Each row is a point on a tangle of strands that fork and nearly touch. The rows are in no order.
(in the rows, 128 means zero)
Points whose rows are less than 151 apart are linked; no others are. Some points are linked to none.
kone: [130 181 147 130 151 107 136 135 121 105  92 100  76 144 118 117  95 132
 155 200 131 100 131 125 146 154 191  85  68 146 139 139 106 137  85 127
 101  57 169 147 109 107 137 116 134 108 131 155 126  67 142 173 156]
pege: [ 96 154 148 123 139 127 115 123 149 119 160  96  88 109 136 137  76 161
 143 185 117 203 108  73 130 137 123 151 117 129  96 146 113 136  94 114
  92 122 189 163 112 129 136 110 126 160  95 130 104 108 170 129 151]
Fir: [101  98 159 124 102 117 103 100 158 121 150 158 150 146 116 121 120 136
 130  87 129  98 115 153 142 102 146 138 127 124 145 122  96 121 122 140
 165 155  94  93 133 122 122 113 115 112 141  96 131 147  89 110  82]
Muda: [113 143 122  78 154 104 124 135 152 164 148  90 112 103 148 132 103 200
 131 161  94 139  98 107 138 125  82 188 135 123 119 134 153 163 110 115
  79 123 179 110 140 124 156 125 134 157  97 125 116 130 136 119 137]
rusel: [142 152 128 172 117 120 101 126  72 139 121 168 169 144 106 128 142  94
 114 111 122 146 143 156 131 156 101 132 142 116 161  94 135 110 190 166
 146 169 101 138 124 119 109 122 108 120 141  84 155 139  93 134  92]
Kines: [ 82  83 132  99  98 123  95  59 162 136 114 134 178 146 132 109 121 122
 133  84 122  86  86 151 152 123 133 153 123 150 154 147 113 118 143 144
 150 194  92  94 102 102 120 116 136  85 141 110 163 166  72 119  83]
Sakep: [186 149 137 172 113 104 124 153  87 155 107 133 113 154 123 150 130 134
 118 119 136  51 161 131 109 115 122 135 175  85 134 145 169 161 117 124
 210 102  97 114 180 127 113 118 120 145 193 114 131 147 123 115 109]
Lugor: [150 161 148 156 138 123 160 159  72 122 142 127 163 141 131 142 172 112
 114 128 132 110 136 116 154 141 107 109 191 102 147 124 166 138 172 122
 169 152  97 189 162 142 135 116  92 178 154 140 151 143 108 118 116]
Giko: [131 182 188 216 142 129  91 116 120 119 114 123 123 148 118 113 147  80
 143 153 102 135 148 114 118 123 140  86 119  82 149 107 158 122 141 133
 145 157 152 170 130 149  60 131 151 118 124 124 130 112 123 125 146]
niz: [177 149 130 129 129 117 160 156  91 132 119 146 163 140 134 153 172 130
 103 103 136  65 149 140 135 126 117 134 205 103 152 128 181 165 151 141
 183 129  86 148 178 127 136 134 100 152 178 131 154 154 113 108 118]
duv: [101  76 111 137 110 105 134  54 145  97  69 146 142 140  99 109 123 110
 115 134 153 111  82 185 153  91 141  98  65 195 146 121  80 113 132 113
 133 104  88 122  95  95 138 109 129 112 130 114 136 183  80 174 101]
devi: [166 135 127 138 120  94 134 137 104 143  87 141 115 154 119 136  99 168
 115 136 147  77 153 152 122 116 128 137 150 121 143 130 161 164 105 124
 197  84 118 117 167  99 127 131 123 141 164 106 126 153 134 134 133]
gabev: [101 131 121 114 110 126 106 107 140 121 169 120 128 119 117 109  70 135
 140 156 117 217 113  87 111 138 120 131 109 129  88 123 110  94  92 143
  94 138 165 137  98 121 136 127 139 116  72 107 106 116 161 133 169]
dus: [179 157 143 169 118  95  83 102 130 202 106 121 141 116 118 116 102  97
 127  79 102 135 155 124  96 126 113 167 137  98 147 129 178 148 129 130
 125 140 131 133 134 171  84 125 149 108 148  88 149 118 126 110 138]
bapo: [164  90  96 141 127 138 151 137 137  99  26 143  81 115  90 147 166 126
 138 152 170  74 180 177 143  92 193  87  73 164 146  94 100 129 157 126
 128  44  98 103 140 105 132 137 143 111 132 149 129 152 100 175 121]
dibi: [115 139 156 137 111  96 104 104 163 130 119 110  79 140 108  97 106 121
 161 128 130  67 117 159 136 107 177 104  61 113 141 143 107 129  64 133
 132  81 119  99 127 118 109 118 164  84 148  97 114 100 135 122 135]
tol: [148 152 124  72 155 103 125 157 145 154 105  91  95 102 170 135 122 156
 133 150 114  37  86 124 124 162 137 164 136 129 132 140 147 155  96 104
  77  91 168 128 145 124 145 128 147 114 140 136 128  90 156 117 155]
Fati: [141 158 154 135 117 122 127 158 101 131 174  75  87  90 175 143 129 128
 129 117 146 145 138  60 136 151 106 153 174  82  89 151 164 168 111 105
 116 129 160 172 138 186 128 130  85 180 125 176 118 106 156 103 155]
rega: [146 172 153 199 124 125  93 105  95 133 124 136 141 149 111 117 105  76
 126 155 119 180 136 120 115 133 116 106 112  99 131 101 154 116 153 137
 141 164 153 176 128 142  91 122 135 127  94 107 135 129 127 135 144]
Sul: [140 123 127 132 117 167 176 185  97 151 170 154 172 132 163 148 172 143
 123  67 136 127 138 140 123 140  77 152 168 130 118 126 132 109 189 131
 153 160  72 119 146 169 185 141  90 181 148 141 124 145 122 113  83]
Naset: [ 78 107 166 138 126 118  89  82 196 114 139 130 158 127 145 117 152 108
 152 116  99 123 108 104 145 143 137 112 121 131 152 142 127 111 117 152
 127 225 127 134 105 132  88 132 139  64 119 139 143 144 114 103 127]
keru: [112  93 163 152  99 112 128 131 155 129 149 129 121 149 103 131 117 149
 134 106 141  84 133 162 123  65 174 139 120 111 122 146  87 131 112 107
 187  97 103  80 172 123 116 108 118 147 151  95 100 140 104 124 101]
Lasi: [103  42  83 139 110 184 165 131 117 100 182 143 135 129 143 119 172  80
 139  91 119 181 111 153 122 104 138  95 123 172  72 138  40  93 155 114
 117 117 114 113 100 149 143 146 109 146  99 160 119 148 120 130 118]
kubal: [120 149 116 112 124 122 131 120 115 154 139 130 136 132 126 118  79 158
 112 145 133 179 115 151 123 112 114 158 145 152 123 122 128 133 132 137
 116 125 149 137 124 123 166 105 131 159  95 103 134 150 133 142 142]
miker: [181 148 154 114 105 112  85 129 154 159  86 141 109 155 116  98 110 132
 132 114 114  40 145 125 127 131 137 149 130  93 187 145 167 138  73 139
 168 127 114 107 140 101  93 134 158  73 189  84 142 115 122 111 123]
podi: [127 129  77  69 136 151 171 126  92 117 146  84 144 108 138 137 113 151
  79 143 146 174  99  89 117 165 117 161 178 140  81 151 163 142 132 126
  65 132 158 158 104 117 174 147 106 150 103 161 142 131 183 114 171]
supek: [127  68  87  81 122 154 127  95 153 127 113 151 131 115 135  97 163  94
 133  91 136 129 104 148 119 122 138 102  94 152 130 105  88 122 113 144
  97 124 131 106  78 103 124 144 158  70 132 148 158 132 132 119 137]
dez: [107 110 112  85 164 171 159 160 154 115 152 130 109 103 140 153 168 125
 125 137 108 147 122  79 136 121 163 117 156 143 104 141 104 112 133 100
 110 146 145 167 118 133 147 138 116 138 159 186 119 114 169 119 143]
zuduf: [ 85 124 175 163 133  97 112  79 154 129 105 114 172 144 115 110 115 107
 134 179 115 134  65 142 166 102 126  92 101 141 145 142 126 113 126 134
 136 164 134 153 121 100 113  94 132 109 114  74 133 153  92 135 130]
sugez: [190 173 110 192 128 110 122 124  57 179 101 114 142 128 107 141 114 108
 112 109 134 127 154 157  97 130 114 135 169 118 130 127 177 168 166 138
 155 108 106 164 153 160 132 116 122 158 156 112 173 142 120 119 132]
vuf: [ 72 105 138 141 124 125 112  97 146 103 152 128  89 121 118 114 166  76
 172 106 115 106 108 138  96 131 172  80  69 111 125 133  71 104  94 121
 106 126 130 114  97 150 100 152 166  60 124 153 110 107 147 102 145]
fopa: [ 91 125 135 148 141 125 130 114 144 110 132 134 106 138 111 116 152  95
 148 147 124 147 123 131 123 118 178  60  89 128 125 113  93 104 110 137
 117 116 135 141 104 135 118 136 148  84 126 146 112 112 133 130 145]
rupa: [ 97  52 118  72 159 136 154 118 191 110  81 102 157 128 137  89 131 136
 119 183 130  92  71 161 180  78 118 117  85 167 123 116 118 118 108 129
 134 108 125  93 118  45 132 109 154 119 126 116 135 182  81 146  90]
famiz: [144 134  89 105 127 137 152 150  91 150 136  90 131 103 152 142 119 157
  91 111 149 156 104 135  95 138 111 176 172 138 105 136 136 155 131 134
  80  97 154 146 132 152 180 137 121 145 116 158 144 131 162 115 171]
bili: [120 148 135  88 127 114 153 152 144 133 168  79 110  84 178 163 128 172
 117 121 130 132 115  74 160 129 100 165 192  92  98 165 175 177 126 110
  96 140 151 158 153 160 148 127  91 166 128 176 117 116 151 108 147]
bigez: [114 119 101 161 147 131 160 134 131  96  82 132  84 131 105 135 183 106
 135 157 150 102 158 165 136  84 191  54  85 161 132 103  81 116 151 121
 121  55 116 120 112 128 119 120 142 105 141 157 125 127 104 157 139]
guv: [153 177 136 111 145  97 130 133 120 148 118 105  92 114 145 126 124 133
 143 151 126  96 118 104 127 156 131 144 145 117 135 145 157 167  91 115
 105 108 167 157 143 139 136 126 152 119 137 132 139  94 163 124 166]
Puva: [130  49  90 118 107 176 144 144 116  96 168 168 154 138 150 117 171 118
 134  56 145 133 158 165  96 120 114 137 114 151 104 113  51 124 165 134
 136 126  87  50 112 143 148 160 128 132 124 118 106 128 125 119  62]
femi: [133  64 105  92 101 132 130 109 134 137 104 150 113 131 106 110  73 179
 129  71 153 139 167 195 102 134 139 152  94 143 126  80 104 145 134 134
 151  71 116  52 148 103 142 152 130 109 127 108  96 147 160 129 101]
lebop: [152  90  88  84 148 149 132 124 161 193 101 120 162  77 147 121 182 106
 110 102 103  94  97 145 113 120 145 147 131 151 138 118 127 122 152 116
  76 122 147 103 118 109 127 120 161  95 165 141 173 119 134 122 154]
nimam: [133 127 169 147 105 100  93 133 162 160 165 125  90 125 137 138  92 157
 134 118 115  84 162 107 137  82 102 177 145  82 148 149 137 142  88  86
 189 120 126  78 163 143 116 103 122 159 141 108  84 121 114 122 111]
virup: [121 144 142 149 121 139 100 172  93  80 180 199 144 174 137 135 148 141
 132  95 149 145 164 102 110 171  52 129 117 121 156 115 128 107 159 133
 148 168  93 117 132 104 110 115 129 129 130 103 113  96 100 118  81]
Sopug: [ 93  94 172 206 134 105 114 100 202 124 137  97 160  99 129 132 175  76
 145 132  96 114 102 147 134  67 159 112 112 109 133 176 121 111 149 108
 125 172 123 123 139 196  91 122 116 131 125 169 116 118 104 127 147]
dudoz: [137 121  93  99  98 113 130 100 131 127  50 162 134 122  88 125  97 143
 106 155 161 161 154 166 145 129 142 120  52 165 109  95 112 117 127 157
  98  76 123 136  93  86 176 120 142 107  61 123 129 169  91 189 128]
Mor: [138  66  68  86  95 168 130 124 125 122 163 156 162 124 146 116 132 116
 125  63 132 147 138 155 104 114 115 145 130 138  99  97  64 109 141 140
 107 118 119  65  94 131 154 172 141 115 111 119 120 133 154 122 116]
muna: [109 128 117  68 147 144 157 163 158 135 164 111  97  89 164 169 142 162
 123 112 121 116 105  81 127 131 130 152 167 116 106 152 131 137 119 101
  97 135 148 153 141 152 161 138 112 133 143 184 108 113 168 121 149]
Rom: [158 179 116 181 146 128 130 147  65 150  94  73  92 105 123 146 123 135
 113 135 154 139 121 156  92 136 141 143 137 127 119 157 119 183 113 129
 102  59 154 146 143 181 148 119 132 159 143 143 157 112 148 106 182]
Pefed: [100 171 118  78 138 133 144 107 120  89 109 155 163 142 101 131 127 150
  92 176 135 154 107  78 187 153 118  97 155 156 162 110 143 115 144 135
 145 194 124 174 116  70 104 122 102 147 123 119 132 149 103 161  99]
rira: [145 152 112 151 114 128 160 152  50 106 162 113 118 138 138 134 107 138
  96 132 161 172 157 106 112 167  92 132 161 106  89 129 152 155 133 137
 128 103 127 152 128 151 174 139  94 180 101 139 143 135 138 132 145]
Nogo: [ 84 135 126 194 138 106 139 108 113  94 112 142 102 143  87 132 149 100
 141 139 142 133 149 169 122 106 165  48  73 134 123 111  82 107 141 135
 129  91 111 129 109 134 115 119 137 102 119 129 117 134  89 146 132]
vago: [ 85  99 123 120 113 112  97  95 168 137 165 120 126  98 124 111 110 107
 154 120 116 173  89 121  98 126 137 126  90 120  90 141  88 105  93 125
  72 131 156 122  97 142 128 139 156  92  79 120 105 117 156 119 160]
buk: [140  94 102  98 147 165 152 166 135 118 110 141  81 127 145 147 172 129
 139 117 143  57 145 152 114  95 178 114 130 151 145  94  85 131 118 108
 135  91 109 107 158 133 131 154 135 105 168 160 121 102 159 130 123]
Nur: [150 142 169 175 139 103  81 103 172 171  96 113 160 112 128 107 153  80
 136 100  85 122 141 133 107 119 132 149 124  87 153 135 169 134 136 139
  97 173 148 135 129 178  70 139 138  88 139 119 134  96 134 110 163]
vipe: [136 139 185 133 118 128 111 141 117 136 186 157  96 139 157 148 110 169
 131 116 126  94 169 108 133 121  80 145 142  96 125 124 138 143  91 102
 196 137 122 100 169 141 142 120 119 172 134 116  92 143 143 120 108]
sasus: [144 132  83 209 117 122 133 141  83 149 110 124 135 135  81 151 121 118
 118  85 146 142 162 210  89 104 166 103 115 144 111 115  97 130 178 148
 131  78  87  96 143 151 139 114 117 161 146 107 151 144 108 156  98]
poku: [111 125  96  88 121 168 136 116 116  97 163 145 150 132 116 127  85 132
 120 160 104 218 128  87 127 146 118 126 135 147  91 122 127  75 133 151
 109 165 139 132  77 110 144 142 105 130  79 109 109 136 154 147 148]
Pomir: [145 189 188 162 146 112 103 130 135 125 117 125 101 138 143 125 152  94
 162 158  91  94 147  79 132 144 151 100 134  91 174 128 163 130 107 122
 138 151 153 163 129 153  70 131 158  96 149 133 121  86 149 116 154]
kud: [105 102  96  70 136 159 172 137 130  92 139 141  99 142 127 134  92 178
 104 147 156 162 145 126 130 120 120 134 121 162 103  97  98 130 125 128
 117 100 158 120 122 114 175 146 110 144 100 156  94 152 160 158 132]
konu: [129 153 153 183 143 143 115 161  92  89 180 111  95 144 130 139 122  98
 151 146 111 192 164  66 108 161 119 108 116  94  93 129 151  86 128 115
 138 138 152 157 128 160 110 140 129 171 109 137 107  94 149 115 150]
Fanok: [123 181 168 156 142 101 116 114 139 120 102 107  75 147 119  99 110 113
 172 182 121  87 128 133 153 122 181  64  59 122 146 141 108 121  77 142
 130  78 148 137 111 108 109 110 155  89 136 119 110  76 135 150 151]
pep: [126 121 104 198  90 109 115  90  89 154 130  95 130 128  80 128  95 108
 136  75 140 161 129 203  72 103 177 119 100 127  91 147  90 137 151 142
 128  88 111  88 129 168 123 106 142 147 128  94 150 140 118 129 113]
Gud: [ 75  91 184 143 132  90  94  88 222 108 114  96 155 128 136 109 156 102
 152 126  93  76  98 105 153 125 137 116  97 135 163 172 122 112 109 131
 143 199 116 116 110 109  97 115 145  54 138 134 139 137  95 110 135]
kom: [135 130 115 132 114 105 109 102 127 188 119 111 141 135 114 103  79 166
 121 136 121 162 105 181 114 104 116 189 123 147 116 128 143 146 139 137
 101 104 144  97 128 123 157 103 135 150 105  73 149 144 116 126 114]
Rone: [156 159 113 166 124 131 131 145  74 155 124  71 126  91 137 129 107 129
 105 129 146 183 109 136  90 140 109 183 145 124 104 154 132 164 127 121
  86  88 158 168 139 196 152 130 112 170 111 150 142 123 148  94 188]
nalo: [117 157 200 158 135 127 115 166 130 101 183 155  90 154 142 154 140 141
 158 134 124  93 157  90 152 111 118 103 123  98 144 119  96 120  94 104
 195 140 113 116 157 131 106  96 123 164 143 116  95 116 119 123 103]
dur: [157  55  63 107 115 165 148 131 134 120  34 143  71  89 116 137 149 131
 136 131 177 111 177 168 116 118 172 113  58 162 135  81  83 134 129 123
 100  36 120  98 130  95 145 145 143 103 103 165 134 140 140 177 138]
zosig: [132 104 152 155  97  94 116 152 166 172 136 105  98 142 123 129  95 178
 132 124 124  84 146 142 117  65 139 192 132  92 133 171 124 147 100  83
 185  86 134  71 182 118 123 109 128 150 148 106  86 138 112 115 109]
garuv: [128 156 153 172 117 137  94 145  98 116 191 102  85 122 137 133  88 117
 147 134 118 195 159  74 107 143  95 143 112 100  89 123 113 115  94 109
 132 131 158 138 129 180 112 123 131 167  89 135 103 109 153 117 158]
zupi: [120 138 114 139 111 160 133 137  87 109 162 151 163 143 123 125 104 100
 125 144 114 213 119 115 124 149 106 125 150 127 102 113 127  73 163 142
 128 175 122 143 103 128 133 129  96 140  80 100 117 139 128 155 126]
larez: [113 151 168 109 148 146 127 173 131  71 173 165 139 151 146 154 170 149
 140 120 120 108 154  66 158 174  92 122 168 121 157 119 147 123 133 131
 174 202 107 145 143 117 112 110 111 135 148 144 135 123 113 101  85]
vin: [177 142 158 140 106  89  86 118 164 188 101 121 128 132 114 118 112 124
 125  99 100  74 147 103 119 114 117 174 148  81 174 159 173 142 103 113
 158 138 123  92 149 135  82 113 141  91 183  87 141 114  98 112 126]
Vedi: [ 68 123 165 159 129 132  92  68 186 119 117 121 183 138 144 136 135 110
 142 166 111 143  65 117 169 134 121 109 124 146 145 151 133  95 143 143
 136 241 129 156 122 109  88 115 118  94 100 119 146 158  98 133 119]
Dob: [140 137 148 156 122 139 166 168 102 158 170 116 150 117 145 154 148 136
 128  99 128 122 136 134 140 111 104 148 174 119 115 137 141 121 175 117
 169 144  90 155 171 185 168 113  81 204 147 146 130 150 115 124 115]
Labi: [139  71 112  61 139 177 132 153 191 139 119 142 104  91 152 133 188 121
 146 104 124  33  98 133 130  90 160 133 123 151 155 121  85 127 110  98
 121 126 130 104 132 110 115 135 140  83 157 160 139  93 148 112 135]
nomom: [121 145 119 120 150 141 159 126 119 139 137 108 160 121 128 133 123 122
 120 162 114 195 112  95 141 143 135 147 172 136 112 152 177 114 152 116
 112 180 149 193 128 148 137 128 115 174 111 144 136 138 153 130 143]
mizor: [135  71  57  88  89 157 131  97 118 120 124 166 167 127 142 104 136  91
 124  80 129 156 117 149 120 128 118 123 122 154 119 103  81 105 141 163
 110 136 118  81  56 113 134 168 146  85 105 121 145 144 121 133 127]
sol: [157 129 100 115 125 113 154 127  90 138  95 162 146 142 116 148 105 169
  85 118 151 119 154 178 123 128 119 141 155 149 135  98 154 154 149 144
 159 104 114 127 162 114 157 135 106 154 132 121 136 169 133 152 124]
siner: [149 125 145 117 127 102  99 114 170 113  68 136 107 144 111  83  78 133
 129 144 128  79 133 174 155 125 160 117  52 123 154 130 151 134  61 147
 146  68 106 101 132  65 119 116 161  67 147  91 118 110 114 149 118]
ruri: [177 122 136 111 114 114 100 127 166 144  57 129 137 156 100  89 102 142
 120 116 128  68 124 165 131 122 153 133 102 112 162 139 167 134  94 144
 150  99 108  93 144  77 103 128 163  63 191  86 149 130 113 133 110]
fudez: [132 104  95 155  96 109 111  91 117 175 124 100 147 121 103 110  91 129
 120 110 145 175 106 201  88 103 157 162 113 157 103 142 101 140 142 143
  93  83 133  89 116 145 153 106 148 138 111  93 154 136 132 127 124]
kipu: [133 159 110  24 144 130 159 108 128 160 138 136 166 115 136 127 131 150
  99 114 130 133 106  83 138 169  89 154 192 117 137 142 195 151 120 150
  97 179 130 134 123 110 128 163 154 134 116 147 143 130 143 107 143]
rese: [ 96 134 136 117 126 115 129 101 149 146 139 141 152 134 120 109  95 139
 126 162 131 171  88 147 148 102 126 110 117 153 128 122 123 118 127 140
 126 146 136 145 116 110 143  93 132 130 101  88 125 149 113 149 120]
liru: [115  59 106  70 132 182 128 120 192 120 129 145 109  99 145 113 193 109
 152  83 124  97  88 117 142 114 140 107 114 159 132 121  76 131 111 120
 109 150 146 116  96 104 102 135 139  70 134 174 151 109 134 105 129]
vak: [166  90  98 107  96 133 136 129 110 171  92 153 142 145 119 143  87 173
 114  47 137 122 160 181  87 144 132 167 148 125 125  98 137 153 143 142
 152  99 108  51 166 119 145 163 134 122 165 112 128 145 158 118  97]
vef: [108 153 142 185 119 115 100 112  92  97 112 158 151 155  98 130 142  85
 111 155 123 167 137 138 141 153 117  79 116 119 157  90 128 103 180 160
 126 164 130 165 110 106  95 122 112 103 117 108 129 131  87 149 119]
gos: [104 144 164 197 146 148 114 152 132 105 173 116 111 133 124 134 160  90
 164 137 109 178 149 100 115 127 154  95 111  91 101 127 129  78 140 121
 124 156 147 152 139 182  96 132 126 162 117 147  99 107 131 112 135]
Movuf: [141 113  63  98 133 155 148 139  64  92 155 101 150 116 130 142 113 135
  98 130 120 177 125  76 110 164 125 142 166 138  75 131 157 105 142 134
  78 117 134 153  85 132 177 176  84 148 104 157 140 120 175 124 185]
nibi: [112  83 128 115 142 105 144 109 176  79  56 127 156 131 108  99 126 128
 111 176 162  95  91 167 183  76 137  95  73 178 141 119 107 111 113 125
 146  92 115 128 120  58 134  97 134 110 130 108 111 178  77 170 105]
gil: [134 173 150  81 164  95 159 120 146 118 111 109 148 139 134 117 113 148
 134 194 129 102 101  75 175 146 109 116 165 127 146 150 179 153  92 116
 132 130 159 159 125  69 129 124 147 143 130 113 147 132 128 141 133]
kavo: [ 96 138 175 149 133 134  89 162 127  72 177 189 108 169 124 131 153 151
 144 124 149 111 156 104 140 145  90  99  89 123 147 101 101 124 122 129
 175 160 100 108 142 102  98 100 124 126 135 101 104 100  98 123  73]
sina: [142 119  93 133 118 126 147 137 108 133 120 164 140 139 108 136 126 138
 101 103 145 138 156 175 114 116 137 125 129 154 125  91 100 129 155 144
 139 104  98 110 129 127 158 138 116 140 129 117 136 149 121 156 103]
Risak: [119 148 117  32 142 118 126 112 157 171 151 118 125 107 149 140 100 188
 122 127 101 129 107  91 134 142  58 183 151 100 131 143 185 157 111 134
  92 164 152 106 131 114 138 152 147 140  97 132 115 126 141 113 135]
pegu: [146 161 158 104 162 105 138 159 132 106 101  80  84 130 148 115  86 148
 153 210 129  47  92 135 138 150 171 112  93 158 132 151  98 129  86 105
  86  47 186 135 137  96 141 113 142 126 144 149 129  79 150 152 153]
nev: [115 133 174 213 136 113 104  99 170 148 119  85 142 114 113 119 185  78
 150  96  90  97 136 150 112  84 172 125 109  84 132 155 137 128 142 121
 123 144 125 120 143 200  63 132 129 109 142 148 117 100 125 118 152]
Veb: [ 90  82 124  72 131 138 116  88 177 120  95 133 176 139 128  99 114 149
 119 139 135  99  73 156 172  95 113 133 106 167 145 128 130 116 123 143
 136 161 101  99 111  59 120 120 137 104 121 108 132 173  75 132  87]
Gev: [164 187 157 105 127  98 130 129 113 129 125 128  84 134 159 126 143 108
 159 146 110  64 135  63 143 177 139 105 164  85 167 146 181 152  82 119
 118 149 146 169 127 134 100 147 145  93 151 147 131  71 164 107 147]
divur: [157 134  99 128 135 145 164 181  70 122 139 168 166 146 150 144 169 127
 107  78 144 131 160 141 105 162  74 136 164 131 126 114 143 118 192 145
 136 137  73 121 145 146 164 157 110 154 154 128 136 132 111 118  86]
nebuv: [149 156 122 169 106 147 136 149  48 130 172 122 137 140 130 130  81 118
 120 136 135 203 132 124 115 155  73 153 146 126  94 119 134 110 158 127
 148 134 127 155 128 157 156 116  95 185  81 109 125 149 130 147 136]
fisu: [ 87 135 142 118 145 111 123 135 175 146 164  80 113  98 145 141  92 187
 140 193  87 195  98  88 154 104 103 162 124 128 100 151 122 142 124  96
  82 143 174 131 135 140 138 101 120 172  81 125 104 123 131 127 129]
vived: [158 158 135 184 119 120 114 122  87 176 116 136 167 136 102 131 125 104
 117 110 114 131 127 161 125 109 123 141 163 122 151 119 142 125 172 137
 157 142 104 154 144 137 119 104 104 149 148  87 151 150 106 134 112]
Bis: [105 127  79  59 157 170 174 123 129 160 144 104 156 106 135 135 123 141
  93 176 116 198  89 101 138 145 118 161 179 168  93 160 164 116 163 121
  84 166 145 150 100 109 151 139 126 168 100 145 137 146 159 141 142]
ved: [109 161 127 104 167 130 160 102 128 118 110 128 166 131 107 124 117 129
 108 195 120 188 109  84 155 157 149 103 153 147 132 136 171 119 138 125
 119 178 149 188 102  96 120 119 118 150 120 118 138 132 138 150 131]
vinag: [122  92 102 121 148 181 150 181 127  94 162 164 128 139 141 129 197 116
 135  89 142 127 170 129 106 125 116 114 134 153 125 105  80 108 150 126
 133 122  94  99 126 149 144 155 125 117 148 155 121 111 117 111  93]
fezo: [164 138 134  74 160 101 137 165 146 122  81  80  96 116 167 115  88 146
 140 190 120   4  86 146 137 163 156 140 104 132 139 136 128 128  85 115
  88  63 171 130 156  85 136 124 156 113 147 147 136  87 149 131 138]
ler: [118 148 152 145 142 143 128 169 102 102 159 163 165 150 129 151 178 125
 121 120 120 110 137 104 155 148 100 120 166 124 166 111 137 116 167 131
 171 181  96 162 156 133 119 103  94 149 155 133 139 135  92 115  92]
gito: [114  90  92 107 157 187 152 179 123  82 155 147 119 124 131 133 182 100
 123 126 110 162 150  88 121 131 140  93 148 156 109 122 102  90 158 122
 116 138 130 144  96 127 135 156 106 126 153 173 124 117 134 110 132]
foneg: [104 126 158 170 137 142 114 113 176 135 143 124 159 113 136 129 160  89
 142 149 102 171 111 124 137 103 153 112 130 116 125 146 133 100 142 131
 107 187 142 164 132 179 104 127 118 131 107 157 114 132 132 121 138]
toz: [129 160 116  50 143 139 167 123 116 103 151 142 140 129 131 138 147 134
 106 120 133 142 131  54 149 186 117 128 206 103 121 136 194 135 115 139
 121 193 113 156 112 108 122 161 119 139 125 155 147 123 151  92 129]
sito: [144 139 115 158 135 140 135 185  90  99 147 191 144 160 140 148 172 127
 124  74 165 119 181 134  90 165  61 121 131 121 154 141 147 123 183 138
 141 122  63 120 142 136 125 144 133 136 160 114 126  93 103 111  99]
fasa: [115 126 125 140 108 116  89 127 138 139 174 125 117 101 127 122 147  85
 163  79 106 140 135 121  80 137 148 128 105  92 114 123  93 103  99 137
  94 132 136 101 116 167  99 158 148  85 112 130 104  93 148 102 156]
sukis: [179 189 117 188 129 103 122 123  51 146  93 101 113 121 112 143 104 125
 111 155 166 126 158 143 109 149 115 123 152 110 131 143 167 211 122 131
 148  75 134 153 126 155 142 118 123 157 129 136 176 127 135 119 160]
tilug: [147  59  87  84 119 152 152 136 120 119  61 149  80 108 113 140 116 160
 131 103 167 117 191 173 114 145 139 136  83 159 139  71 100 133 132 127
 129  57 117  81 136 100 150 170 132  98 101 147 102 137 156 157 125]
dagak: [119  90  87 109  95 118 142  65 136 116  62 171 137 121  98 116 113 116
 105 140 162 152 105 188 158 110 132 104  63 193 120 106  98 109 148 140
 110 105 107 120  81  87 161 118 132 105  82 119 129 184  88 186 105]
fur: [123 166 154  78 140 136 141 129 117  82 156 160 128 147 134 143 129 142
 121 139 127 138 136  53 156 184  93 111 178 103 140 115 173 135 103 129
 161 192 126 157 124 100 107 130 121 146 133 132 134 125 133 106 102]
filaf: [117 155 155 141 120 119 101 148 112 140 183  81  68  96 173 153  90 147
 132 126 132 163 140  74 125 133  70 172 145  99 100 148 132 165  92  92
 120 114 165 144 137 197 130 112 105 180 109 162  93 115 149 109 150]

Follow the links from the first point to the second, and from the first to the third. Name the last point that the two ways share.
devi, Veb, Nogo | Lugor
dur, rira, fur | gabev
fur, fudez, rupa | Lugor
rira, vak, devi | gabev

A fork is a point with three links, a tip a point with one. Leave the first point through the second and follow the links. Name the first fork or tip that comes.
bili, muna | buk
larez, fur | gabev
Sul, divur | dudoz
pep, fudez | Gud
fudez, pep | Lugor

A fork is a point with three links. Follow the links from the first point to the second and name the forks in between, in order.
fopa, Sul | gabev, Lugor
Risak, kavo | Lugor
Lugor, tilug | gabev
nomom, dibi | podi

Name the points in between on the shortest way along the links from the first point to the second, in order.
Lugor, Kines | Dob, Sul, divur, sito, virup, kavo, nalo, vipe, nimam, zosig, keru, Fir
dus, pegu | vin, miker, ruri, siner, dibi, Fanok, kone
pege, Sul | fisu, Muda, Risak, kipu, toz, fur, larez, ler, Lugor, Dob
fudez, kavo | pep, sasus, sina, sol, devi, Sakep, niz, Lugor, Dob, Sul, divur, sito, virup
bigez, toz | Nogo, fopa, vuf, fasa, vago, gabev, pege, fisu, Muda, Risak, kipu
Mor, nev | Puva, vinag, gito, dez, muna, bili, Fati, filaf, garuv, konu, gos, foneg, Sopug
